Each row is a point on a tangle of strands that fork, close into loops and nearly touch. The rows are in no order.
(in the rows, 100 means zero)
Points whose rows are less than 79 apart are linked; no others are. Some points are linked to none.
Kor: [ 73  89  81 111 104  80  79 108 106  93 112  63 126  91  82  97 100  94
 112  95  95  98  85  81 131  88  74  97  99  61 107 112  98  91 118  81
  98 101]
risi: [117 115 102  75  91 117 123 110  70  88  69  96  84 110 121 145 100  95
 135  86 102 108  83  82  95  98  91 107 104 101 119 102  94  85 106  95
  97  85]
Dad: [ 64 125 107  84  90  84 117  89  84  74 112 116 104 103 132 133  74  88
 101 112 102 124 110 125  96 122 101 103  79 132  99  84  64  87 104 102
 102 100]
zare: [113 104 126  90  87 123 119 115  99 102  76  88  79  85 145 110 102  92
  68 138 118 105 112  94  87  82  93 105  99 137  96 108  83 111  82 101
  84  81]
fub: [ 58 114 100 104  81 110 116  87  90 105  99 100  88  91 127 123  95  94
  73 126  89 114 101 100  89 106 112 108 114 121  85  92  70  96  96 105
  85  92]
tipo: [ 94  90  95 102 115 120 100 115  97 142 105 107  93  98 103  96  93 111
 152  87  87 101  88  96  65  79 107 110 118 100 105  90  96 111 116  80
  95  87]
nif: [ 77  97  84 103 122  94 116  94  84 124 112 115  97  90 112 124  74 107
 124  89  76  91  99 108 108 113  68 104  89  80 112  82  96  75 112 103
  86 105]
zigi: [120 113 113 103 109  85  94 103 116  95 117 103 120  94  68  68  91  85
 108 100 104  97 132 106 120  96 100  78  84  97  81  93 129 103  99 101
 118 113]
zenul: [ 95 105  78 107  92  85  71  93 124 128 102 102 100 106  95  81  94  93
 112  75  85 102 120 112  75  83 120 123 126  97  92 117 114 115 106  99
  81  97]
neso: [106  72  97  89 128  89  96 121  81  82  87  86 107  88  88  83 105  90
 143  94 112  77  74  88 114  72  67 114 105  77 119 107  88 113 123  78
  96  83]
bupit: [135  83 108  99 105 106  97 109 102  88  92  90  99  96  82  74 124  99
 114 111 122  98  90  76 110  93  91 100  96 102 116 115 109 115  98  93
 111  99]
difud: [112 102  92 108  80 113 106  82  88  93  84  86  79 124 112 128 130 107
  72  95  87  96  95  80 104 114 123 103 103  96 104  93 107  90  88 107
  85  99]
Potiv: [110  95 121  96 111 118 117 122 102 110 109 114  96 100  83  95  84 110
 115 100 111 102  97 106 101  99 113  79  93 111 108  98  89 105  96 106
 132 104]
gul: [ 82 105 112 103  90 113 115 108  97 102  82  88  80  97 143 119  95  82
  72 129 100 119 112  99  88  94  98 106 106 137  87 100  70 102  90  97
  83  80]
ropun: [ 88  88 105 130 100 105 101 123 111 103 105  71 113  72  89  78 123  96
 106 113 108 103  95  54 141  92  70  87  93  94  82 109 112  97 102  77
 104 100]
fef: [ 92 114  89  87  90  78  67  69 118 108 109  96 137 107  72  92 103 127
  93 117  99 102  92 114 118  94 112  96  94  59 115  82 120  99 109  94
 115 132]
Bikif: [ 90 115 118  92 100 125 143 124  77 113  94 107  85  90 118 132  95 114
 125  98  98  98  99  98 110 106  96  90  94 105 103  78  84  79  88 113
 115 101]
dus: [126 124  97  76  77 110 106  81  83  73  86 103  85 124 110 135 118 104
  90  92  85 100  91  82  98 124 116 111  88 102 113  80 107  92  87 113
  89 105]
liru: [ 87  95 108  93 105  97  89  81  98 109 109  98 123 112  70 106 103 122
  99 112  97  95  79 106 116  91 127  77  86  74 117  83 108 100 106  90
 136 119]
fodeg: [ 50 123 106  99  78  98 126  81  78  80 103 104 102 102 137 144  95  88
  74 123  89 116 100 116 109 113 103 104  97 126  82  84  70  94  91 102
  93 106]
mepuf: [ 62 123  96  81 102 106  87 108  99 130 104 109 105 116 113 118  70 100
 139  91  75 105 102 115  67  97 124 106 104 103  96  75  83 102 120  90
  91  82]
zel: [ 97  67  96 129 101  97  83 107 107  96  85  66  88 109  91  83 106  88
  64  97 111  92  90  97  90  86 101  92 110  84  95 139  90 113  97  96
  91  78]
sudag: [141 112  94  91 106  95  98  91 108  75  97 122  89  88 116  78 111  87
  79 101 109 109 126 104  76 108  89 122 100 130 101 100 114 109  92 107
  88  86]
zutip: [107  90 129 102  90 116 113  87 108  99  80 108  86  92  98  95  97 105
  38 132 119  97  96 114  91  86 137  81 104 115  87 104  94 116  79 103
 121  92]
rodi: [ 99 133  96  65  89  86  68  77 104 103 103 125 113 122  99 108  88 108
  98 100  79  97 108 127  75 103 134 115 108 100 109  74 108 111 104 106
  97  92]
bezul: [117  96 108  76 119 111 113 114  77 103  85 102  99 101  87 113 102 107
 145 102 111  85  89  86 101  91  93  93 100  81 125  88 104  99 115  95
 111  96]
pavi: [ 82 102 100 108  92 106 115  89  98 115 109 113  91  80 108 106 103 107
  70 115  91 105  97 103  91 104 107 103 113 111 100  92  81  97  97 113
  93 104]
Vofak: [117 104 100 120 111  80  90 108 111  94 115  95 116  82  81  75 111  78
 114  90 109  98 133  91 115  94  81 101  95 100  78 104 127  99 103  99
 106 113]
bavi: [136 103 102  85 100 105  87  83 111 123 105 115 104 103  74  62  95 100
 139 100  93 100 110 110  85  78 119 108 122 120 101  92 137 128 106  94
 102  88]
non: [ 75  88  79 130 109  99  97 101 100  98  96  75  84 131 119 114  94  98
  80  71  81 103  95  98  92 109  96  96 123  91  88 116  99  76  96 102
  84  84]
gipe: [113 103  76 123  91  79  69  88 112 110 105  86 104  99  98  78 128  87
 122  65  86 101 126 100  90  97 100 124 119  99  74 120 138 109 100 104
  69 104]
nanaz: [136 115  92 104  92  99  91  92 114  88 111 132  99  91  93  74 116 101
  99  93 101 101 112 107  91 131  96 114  97 126  85  98 122 116  86 119
  92 110]
rulop: [ 97  78  95 105 112 113  91 125 106 118 110  89 101 120  95 101  95 110
 132  72  98 105  75  93  98 108 101  89  92  87 117 113  81  99 117  91
 109 103]
pum: [ 93  71 120 109 108 105 109 129 102  92 105  95  99 100  86  85  87 100
  93  99 117  92  85 109 109  89  98  82  91  95 109 120  68 108  94  95
 126  98]
setot: [ 92  92  88  89 115  80 105  93  90 110 108 113 111 106 105 127  73 112
 123  81  98  89  96 117 118 122  74  96  70  75 117  94  93  69 115 107
 100 119]
Fom: [ 63 100  82 119  82  73  70  93 119 103 120  72 137  82  74  92  98 101
 102  94 101 110  95  93 119  89  88  97  97  65  89 120 107 100 121  87
  95 127]
diduz: [115  79 126 103  95 110 100  96 105  83  83  90  92  90  75  73 107 105
  54 138 130  87  82 100 100  83 111  83 103  95 104 114  92 125  90 102
 111  98]
pubuk: [ 93 114  86 101  98  77  76  83 114 116 106 114 112 107  89  92  92  90
  91  87  79  88 124 128  86 100 126 109 112  87  92  92 112 104 100 109
  94 102]
ribon: [ 60 111  78  88 105  98  97  95  96 134 115 120  99  99 116 116  74 107
 130  92  68  90 101 116  89 119  93 117  96  94 100  77  97  84 111 105
  80  98]
til: [103 105 100  81 115  87 100  89  88  98 104 113 120 107  91 111  87 120
 111  98 108  85 106 116 122 121  87  85  70  71 117  76 106  74 103 104
 119 123]
kofu: [ 94  85  83 124  99 103  98  92  92  96  85  69  80 130 105 117 119 104
  73  85  82  95  86  80 105 105 109  97 117  80 102 111 110  83  91 104
  90  99]
zus: [124  78 101  93 115 105 103 118  85  89  83  83  99 101  92  91 120 100
 136  97 116  87  78  77 115  83  81 107 101  90 123 114  95 107 108  88
 106  85]
pigek: [ 85  91 104 119 100  97  97 110 110  91 105  70 117  87  78  86 116  97
  94 115 104  91  96  69 140  90  91  79  95  81 100 101 101  93 105  83
 111 104]
vusu: [132 118 102 111  84 101  99  82 116  84 112 120  94  84  84  72 125  98
  75 106  97  89 119 100  96 132  95 110  99 101  74  91 133 106  86 116
  76 118]
Lar: [ 98 100  83 130 106  71  81  97 106 108 121  90 120  85  97  83 116  92
 143  77  90 104 120  95 109  88  75 124 104  95  70 109 134  98 112 104
  89 118]
begu: [126 102 124  96  93 132 116 121 110 118 103 121  86  99 101  90 102 113
 105 110 111 111  96  99  99 115 113  87  98 136  95  95  91 109  81 115
 117 105]
sitot: [113  99  89 121  74  91  93  73 127 100  98  95 101  84  75  81 126 105
  66 106 102  99 112  93 102 113 103 101 108  94  76 114 115 108 103 111
  80 124]
Vago: [ 76  86 111 110 103  98 102 101 100  98 106  83 120 100  70  99 110 112
  95 115 104  91  82  84 129  92 109  74  92  71 112  91  94  97 103  85
 126 106]
zak: [118 134 107  67  88 115  96  80  99  92  99 121  98 111  87 101  87 108
  95 118  99 106 102 112  77 107 141  97 104 117 103  68 112 115  91 113
 106  94]
miza: [ 97  61  96 133 109 104  95 123  98  83  82  60  77 113 115  91 105  89
  71  94 109  88  75  92 112  86  71  97 107  92 102 140  82 106  84  96
  83  80]
kekuz: [ 86  73  92 117  83  88  73  86 111  93  94  71 103 105  70  79 108  97
  70 102 111  93  82  95  96  80 122  97 115  75 103 129  97 123 109  93
 100  96]
kuga: [135 125 106  82 117  92  89  86 115  92 116 117 126 100  58  67  92 104
 113 111 106  97 118 118 113  95  97  82  90  85  97  74 141 103 101 100
 113 117]
podaz: [107 114  94  99  87  69  60  76 119  87 112  83 132 109  71  97 112 106
  86  97  94  98 112 105 118 101 111  94  93  61  98  94 125 100 107  94
 105 128]
Beriv: [139 102 113  97  92 123 104 105 116  96 101 127  89  94  92  76 112 112
  86 114 118 113 100 106  95 124 107  91  97 135  91 107  99 114  81 117
 108 114]
seme: [116  78 108  94  98 112 129 119  80  87  80  99  76  83 143 105 100  99
  85 107 110 101  77  94 112  80  61 126 106 127 115 131  81 103  87 100
  90  97]
posi: [ 80  96  85 124 113  86  81 114 113 123 126  89 120 100  95  86  92  99
 147  64  91 106 106 103 108 100  78  95  96  81  85 109 113  94 117  91
 100 118]
Kive: [ 79  88  94 111 110 106 113 120  81  81  80  80  77 135 134 129  83  88
  79  76  92 104  83  97  94  93  92  93 111 100  98 116  81  75  92  98
  94  77]
lafi: [ 90  98  88 106 116 104  88 107 112 145 115 112 109  97  91  85  93 111
 157  83  81  95 106 108  91  95  94 110 107  94 101  89 116 109 116  88
  96 101]
mabi: [ 76 111  97  89 104 124 100 124  89 128  98  99  90 116 117 122  80 100
 145  79  85 113  89  95  61  94 112  99 106 108 102  85  81  98 122  86
  94  75]
Dotis: [132  84 105 104  99  98 109  98 109  94  85 105  82  88 117  80 114  88
  65 113 114 100 109  91  85  97  91 117 102 122 106 126 106 115  89 106
  88  88]
vira: [104  95  96 119 112 107 114 112  96 109 100 109  83 106 112 101 117  93
 105  90  88  90 115  86 111 118  90 100 107 113  85  93 110  90  83 110
  85  95]
nevaf: [102 101 109  92 118 120 126 115  83 120  96 104  92  98 101 125 106 115
 149  95  99  89  95  88 108 109  89  93  88  89 107  83 101  80  98 104
 109 101]
tonat: [ 83  93 108 104 107 110 119 119  81  91  82  85  76 112 133 121  91  83
  75 101 102 103 113 100  86  88 104  96 106 111  94 106  77  89  85  99
 106  66]
tak: [ 84  99  86 113  78  78  64  84 122  98 103  67 126  98  60  85 107  99
  87  97 101 103  99  91 109  85 118  94 111  69  88 121 114 112 115  85
 103 117]
mogi: [137  92 120  96  87 119 113 100 103  96  71  97  75  85 148  99 120 100
  62 133 125  96 107  89  85  91  89 116  95 138  98 116 104 115  77 101
  70  80]
mev: [ 96 104  91  95 120  86 100 113 100  94 118 132 101 102 122 108  74  85
 116  71  91 104 122 116 104 127  87  99  86 121  96 102  85  79  97 109
 100  96]
viv: [138 121 105  67  83 116 120  98  79  74  76 101  82 116 120 133 118 101
 109  93 106 110  92  87  97 113 102 109  93 111 117  93 102  91  96 109
  97 100]
bal: [ 74 109 108  82 100  90 108  80  83  90 118 135 112  93 106 114  80 109
  69 111 107 107 104 130  83 103 126  94  93 114 103  77  94  99  94 100
 128 101]
niso: [ 92 101 118  91  99 102 112  87 100  89 103 124  98  94  94 100  82 101
  55 118 109 109 106 127  82  93 139  84  98 126  90  91 100 111  90 106
 130  93]
vozu: [118  96  90  86 119  86  97 107  99  88 102 119 102 106 109 105  88  80
 111  73  99 101 109 111  90 101  87 113 101 109 113 115  92  87 111 107
 102  93]
das: [ 77 126 100  61 101  99 114  75  79  92 107 126 111  84 104 125  79 114
  91 118 109 112  89 128  75 100 109 106  97  87 121  64  94  87 112 103
 115 111]
ser: [111  74 119 110  98 109 101 122 114  91  98  88 100  89  78  69 102  96
  81 119 128  97  84  94 120  91  93  86  93 103 101 128  83 124  89  98
 115 104]
samig: [103  93  92 108 101  94 106  89 107 101 107 104 103  86  90  94 110 109
  80 107 102 104 100  93 108 107  94 103 110  89 112 110  99  97 107 105
  94 118]
pasa: [ 88 118  95  90 101  94 121 105  90  80 106 126  93 105 132 121  79  85
 108  99  88 110 115 106 104 128  84 113  85 136  95  92  75  86  97 112
  89  92]

A fork is a point with three links, a tip a point with one. Leave the first point through the second and follow the links. Name the first fork or tip that comes.
tipo; mabi -> til
das; bal -> ser
ribon; mepuf -> Lar
vozu; mev -> fub
fub; pavi -> nanaz
risi; viv -> gul
gul; tonat -> risi

A tip is a point with one link. Name the tips that can be reached along the links from each point below, in the order of the rows.
Vofak -> til, zak, kuga
tak -> ropun, miza
non -> risi, neso, Bikif, vozu, das

A piece is all that can be reached along the links. How many separate loops has the piece of each point below (a circle has one, a figure eight two, a Y none), and how many tips (points with one link)?
bezul -> loops 1, tips 5
Kor -> loops 1, tips 2
kuga -> loops 0, tips 3

Name the points in between on the shortest way along the links from the first point to the second, in order.
gul; ser -> zare mogi Dotis sudag nanaz Beriv begu Potiv pum
lafi; pubuk -> posi Lar gipe zenul
ribon; posi -> mepuf mabi tipo lafi
bal; bezul -> niso zutip diduz ser bupit zus
Dad; vusu -> fodeg fub pavi samig sitot
